A landscape with many valleys, sampled at points; each row gives a point and its height.
A ball rolls from a point to the lowest of its 2 nearest points, and stops where none of them is lower. Distance is the straight distance between rows; heights are no part of it.
bimep: [  0 -48 -12  -1 -26  -9  -8 -19 -30   2 -10 -28  -4  -9  -8 -13 -13 -10
 -11  13  12]  height 776
Suvok: [ -2  -7 -39   0 -32 -22 -11 -22 -17   0  -6 -30   2  24  26  -9  12   6
 -35  10   5]  height 726
vutat: [-13  16  16   4  -4 -15  15  -2   2 -14  11   9  -7 -27 -25 -11 -31 -22
   0 -57  29]  height 591
Vovuz: [ 12 -37   3  14 -28  13 -30 -20  11  -5 -30  -5   5  10  -8  -3   1   7
  -1  15  17]  height 325
Tir: [-11 -27  13 -21 -22  -2   4  23 -15  -9 -25  18   4  -9 -27  22 -22  12
   7  19 -32]  height 885
duv: [ 26  -9 -39   5  22 -26 -42 -18 -15  10 -17 -45  -8   4  40 -12 -22 -21
 -27   0   9]  height 251
luf: [ -1 -44  -1  15 -44  10  -8  -5   0 -14 -28   6  -3 -15 -29 -15 -22  -1
   7   1  19]  height 418
Pebe: [-15  17  29 -25 -12  -1  26  49 -27   4   1  18 -10  -5 -18  39 -18  -1
  13  16 -40]  height 559
zono: [ 37 -47  -2 -20  38   4 -18 -21  -8  10 -29 -35  16  -2  18   1   5 -25
 -14  26  -7]  height 252
levo: [-15 -23  37  -6  38  29  25  31 -18   3   6  34 -16  -7 -28  -2 -20  18
  55  28 -32]  height 437
fosom: [ -5  -3  40   4  35  30  27  42 -35  10  22  18 -24  -5 -26  15 -34   0
  51  25 -45]  height 473
Galek: [  0 -27 -13  11 -43   9 -12 -31   2  -4 -12 -10   5  23  -8  -4  21  25
  -6  14   2]  height 228
patu: [ -9  11  31   5  22  29  13  24  -9  -4  21  26 -23  -3 -31   2 -42  -8
  42   7  22]  height 195
moli: [  8 -22  -8  54 -44  14   5 -24  23  -2   6   6 -11 -19 -13 -60   3   6
   4 -16  32]  height 578
lin: [ 12  56  -7   3  37 -17 -15  -5  16  19  18   3   8   7  25  20  25   3
  12  16  -7]  height 337
Gapu: [-36 -24  11 -33  -9   8  41  14 -24  -1   5  20   8  -6 -13  10  26  35
   8  20 -39]  height 317
zus: [  8  18 -10 -16 -57  -2  -2 -10   6   2 -31   8  13  27   2  20  17  19
 -25  29   2]  height 836
lemup: [-14  25  -7 -27 -28  -6  37  20 -10  -1  -8 -16   8  11  33  20  49  14
 -31   8   9]  height 886
Mog: [ 27   5 -59 -16   5 -25 -12 -28  -7  16 -15 -17  28  10  38  -2  19   3
 -21  33 -14]  height 821
zur: [ 20  39  -1  -4 -31  -6 -13   1  19  17 -16  30   1  30   1  21  14  20
  -5  37   4]  height 808
Lovu: [  3 -59  12 -12  17  11   6  10 -16  -6 -23 -24   0 -32 -14  -4 -26 -44
  -7 -11  -1]  height 830
rim: [ 14  32   7   4  40   1 -16 -14  10  18  10  19  -2  14  13  14  38  19
  30  33  -6]  height 380
rup: [ 26 -54   9 -29  35  16  -8 -17   0  -1 -31  -4  26  -4   0  12  13  -8
 -10  22 -20]  height 320
zon: [-13  15  31  -1  16  10  11  16   7  -9  11  -1  -6 -35 -29  -1 -44 -29
  20 -43  15]  height 562
Gok: [ 14  -5 -43  47 -14   9 -42 -21  23   0  -2  -9  -3  27  37 -20  28  35
 -12  11  -6]  height 857
donef: [  0  37 -43  13 -11 -36 -29  13 -13  12  -9 -23 -19   2  56   3   4  -5
 -32 -29  -6]  height 415
Poziv: [ 13  23 -29  15   4 -28 -42   4   3  10 -15 -16  -4  -2  34   8  11  -9
 -10 -10  -1]  height 468
fakik: [-21   7 -24  32 -27 -25  -7  -5   1   7  18  -8 -19   3  13 -28  20  12
 -14 -32  18]  height 670
kiv: [-16 -64   1  -9  -2  24  17 -10 -11 -19 -13   4  13 -25 -28 -24  -5  12
  16  10   1]  height 334
maka: [ -8 -27 -31   5 -70   9  30 -31 -24 -13   4  -6   5 -12 -25 -36 -10  10
  -6   3  12]  height 457
nevo: [-10  44  14  18  20 -13 -10  -1  12   5  35   2 -17  13   7   5  10  -1
   9 -23  16]  height 338
tusi: [-24 -12 -17 -29 -38 -10  38   6 -39   4  -3 -31   5   0  23   5  36   5
 -38   7   6]  height 903
ked: [ -2  -8  -7  57 -49   3  -5 -11  27   9   9   5 -23   8  -7 -35  12  19
   3 -11  23]  height 611
fona: [-39  20  10 -14 -13   1  42  18 -21  -2  37  33 -12 -12 -27  -8   6  21
  21   9   4]  height 680
pak: [ 28  18 -35 -12  37 -30 -17 -28  17  -4  -5 -16  29   7  26   3  -2 -19
 -26 -14  -2]  height 792
Gepa: [ 17  27 -57  22   2  -8 -25 -16  24   9  -1   8  15  21  49  -8  33  39
  -4  27 -17]  height 845
nes: [  0 -23  -4  21   9  14  -1  -8  35 -12  -3 -13  -7   3   4 -46   0 -22
 -18 -49  49]  height 492
zazu: [ 22 -25  18 -14  47  25 -16 -21  19   9 -25   6  19   0   3   6  34   7
  15  24 -13]  height 372
veg: [-18   4  -4 -20 -15 -30  11  -5  -7 -12   6   5   9   3  -3  10   7  -3
 -23 -24   9]  height 936
mavul: [ -4 -29  19   2  -5  17  -3  12  14 -13 -17  15   0 -17 -26  -9 -19 -10
  16 -10  28]  height 485
bebo: [ 12  48 -37  10 -28 -24  -5   4  20   5 -10   2   6  30  46   1  22  16
 -40   0   2]  height 855
buk: [-18  -4   4  10 -27  -1  11  -9   7  -4  19  22  -8  -2 -20 -14  11  21
  12  -5  23]  height 702
livet: [ -5  61 -10  22  11 -22 -19   9   8  14  25   2 -20  14  32   9  26  14
   3  -8   2]  height 281
rure: [  3  49   0   7 -46 -22  -2  13  18  13  -5  14 -14  31  15  15  14  13
 -28   1  12]  height 835
Gefi: [ 34  25  18 -11  18  -7 -24   5  15   7 -25  -4  19 -10  -4  35 -21 -31
   3   3  -9]  height 359
pifen: [ 34  23 -64   1  12 -33 -18 -19  17   4 -12 -10  24  15  42  -6  -6  -4
 -27   6  -6]  height 806
nadu: [ 31 -28 -21   3  31  -7 -41  -8  -6  11 -28 -45   6  -4  30  -3  -5 -32
 -18  16   5]  height 160
Pudi: [  8  17 -48   6  -8 -43 -30  -7 -26   8 -14 -39 -19  13  50  -7 -21 -11
 -45 -21   0]  height 349
seka: [  7 -18 -37  37  16   1 -48 -10   5  -3  -4 -21 -12   4  42 -18  21  11
  -7  -2  11]  height 868
Pifuz: [-24  -8  21 -10  33  15  35  18  -2 -19  26  23   4 -36 -37 -15 -29  -1
  36 -12  -9]  height 297
tuno: [-36  -1  -4 -30 -30 -21  37  12 -31  -7   7  -6   4 -12  -2   7  10  -3
 -27 -15   0]  height 920
Zabug: [-22 -32  17 -14  33   1  39  35  -8 -23  15  15  11 -31 -29 -10 -27   5
  32 -13 -44]  height 347
sem: [  3  40 -32 -20 -18 -24  14   8  -2   3 -16 -17  14  10  48  15  37   3
 -36   5   2]  height 871
gibab: [  0  -6  33 -10  25  25  -5  20  19 -11 -10  -9   4 -18 -17   5 -22 -34
  10 -29  20]  height 531
Nibo: [-33   0   0  -9 -43   8  37   5  -4 -14  13  36   0  -6 -32 -17  -3  39
  19  13   6]  height 707
dilo: [ 23  26 -45 -10   8 -18  -8 -18  12  21 -17   3  34   6  39   6  34  18
   0  36 -20]  height 834
dasaf: [-11  -9  46 -19  49  24  21  16   1 -12  26   3   6 -18 -22  13 -18 -16
  26 -21 -25]  height 229
Gopo: [  8 -25  46 -13  51  31   4  18   4   3   9  -9   9 -27  -6  22   4 -29
  18 -15 -32]  height 290
notud: [  3 -25 -29  30 -69  15  -5 -37  -5  -2  -4 -25  -7  28  -7 -22   8  18
 -13   9   9]  height 319
fipe: [-18  10  31 -15   2  -5  22  49 -20  -3  12  11  -8 -25 -29  25 -54 -12
  25  -8 -38]  height 597
gegul: [  7 -33  -5  25 -22  14   9  -9  21 -12  -6   1  -5 -16 -18 -52  -9 -13
  -7 -29  48]  height 537
tul: [-16   6 -44  21 -36 -26   2 -13  -9  -3  11 -20 -16  23  33 -24  17  13
 -44 -24  10]  height 696
tudom: [ 17  21  19 -21  43  10  -8 -14  40 -16   0  15  24  17  -5  16  -9 -13
  -3  -7  14]  height 767
Padab: [ 15 -31  30 -11  30   0   0   8 -21   9   7 -14   5 -28   2  27  17 -27
   3  -8 -53]  height 357
refi: [ 24  -8   0 -11  23  -6 -30 -10   4  -3 -27 -24  16  -7   8  14 -13 -39
 -20  -9   7]  height 268
kativ: [-18  22  -2   5 -22 -25  26  -2 -11  -2  23  20  -8 -42 -24 -26 -13  -8
   6 -37  20]  height 621
bek: [  1  -9  22  -2  24  18 -20 -13   9  14  -8  15  -2   5  -3  10  35  23
  28  30  -3]  height 416
sug: [-24 -45 -18  -5 -37  10  25 -15 -18 -25  -3   8  12 -28 -35 -25 -15  19
  11  10  -2]  height 407
Toba: [-16  15  15 -15 -30  19  16   5  -2   3   3  37  -9  33 -18  16  11  40
  14  34   5]  height 758
Medef: [  1 -62   5 -10  -8  -4   4   4 -38   2 -15 -13   4 -30 -19   3 -16 -17
   0   9 -20]  height 807
Vudig: [-33  38   9  -3 -26 -15  31  17 -16  11  33  15 -22 -17 -16  -5   3   2
  12 -15  20]  height 654
zoz: [  6  49  21  31  26   5 -21   5  34   6  20  -6 -24  17  13  -4 -10 -14
   8 -34  28]  height 385
Muf: [ -3  13  42  -6  50  51  17  29 -12 -12  19   3  -8   9 -22  11 -58 -23
  39   4  -5]  height 272
Veres: [-24 -37  14 -24  15  -3  45  17 -26 -10  20  18  16 -21 -21   3   7  15
   9  -2 -44]  height 384
fofe: [-30 -16  24 -18   4  15  32  29 -21   1   5  34 -12  -3 -25   6  -4  34
  39  28 -41]  height 390
Tofum: [  6 -27 -38  44 -75  17  21 -44  -2  -4   8 -18  -9   0 -25 -51  -3   8
 -10  -9  15]  height 394
Bodi: [ -9 -14   0 -24 -26  -2   2  -7  -5 -14 -20  18  16  14 -15  22   5  18
 -13  20 -10]  height 862
fep: [  9  35  52 -16  55  45   6   9   5  -8  17  -4   8  10 -12  28 -44 -29
  21   1  -9]  height 316
Tib: [  6 -12  13  -4  19 -22 -10   4 -30  14   5 -31   3 -29   5  28  12 -33
  -9 -12 -30]  height 417
Pufo: [  2  17  38 -21  21  14  17  38 -28  12  12  23 -15   7 -17  38 -22   0
  29  32 -53]  height 516
pupe: [ 10  -1  -2  30  22  22 -19   9  52  -4 -13 -12 -15  19  18 -34   4 -22
 -28 -50  36]  height 454
Keko: [ 18  38  11  21  38  22 -18   7  56   1   7  -6 -11  20  18 -18  -4 -24
 -10 -42  36]  height 419
nepul: [ 18  14   0 -14  50  -3 -11 -22  31 -17   8  -9  30   8  10  10  10 -15
 -11 -23  11]  height 778
ref: [  6  17 -16  11  13 -31 -27   6 -20  21  -8 -30   3 -17  29  21  22 -15
  -4  -3 -21]  height 480
Vakid: [-14  -4  28  -5  -1  12   5   2   4  -6  11  35  -9  11 -28   1  -5  22
  25  14  14]  height 729
Gim: [ 26  53  38  -9  34  19 -14   0  23   3   1  -6  13   3  -5  34 -37 -29
  17  -5   2]  height 362
vumen: [ 12  13  34 -15  31  17  -4  -3  22 -10   6  29   0  20 -19  17 -15   0
  15  12  14]  height 752
dubi: [-13  -4  13 -20   8 -17   9   3 -10 -11   8   5  10  -7 -18  27   0 -11
  -7 -14 -12]  height 949
Deko: [ -4  13   0  44 -18 -13 -17  -1  22   7  14  11 -24  11  10 -19  19  14
  -3 -16  22]  height 641
Bamas: [  5  38  18 -14  -3   1  -1   5   1  13   4  32  -1  25  -6  29   7  11
   7  38   6]  height 785
voga: [  0 -32 -29   1 -18 -15 -15 -30 -24   4   1 -46  -9  15  13 -17  -8   0
 -27  15  14]  height 750
Buvap: [  3   5  12  29  -3   4 -24 -10  23  12   5  12 -14  15  -4  -7  25  22
  20  16  18]  height 669

Call two points neighbours if one is among the 2 nearest of the other. Go from one point of each pair to the other, from neighbour to neighbour, staying as low as possible. Name the highest point that can't be avoided.
livet and dasaf => ref
dasaf and kiv => Vakid
dasaf and Gapu => Veres
kiv and buk => Nibo
nadu and livet => bek
nadu and patu => Gim

For each start below, name the point where the ball stops.
fipe => Gapu
Deko => livet
Vudig => Galek
tusi => buk
Gok => buk
Medef => livet
zus => buk
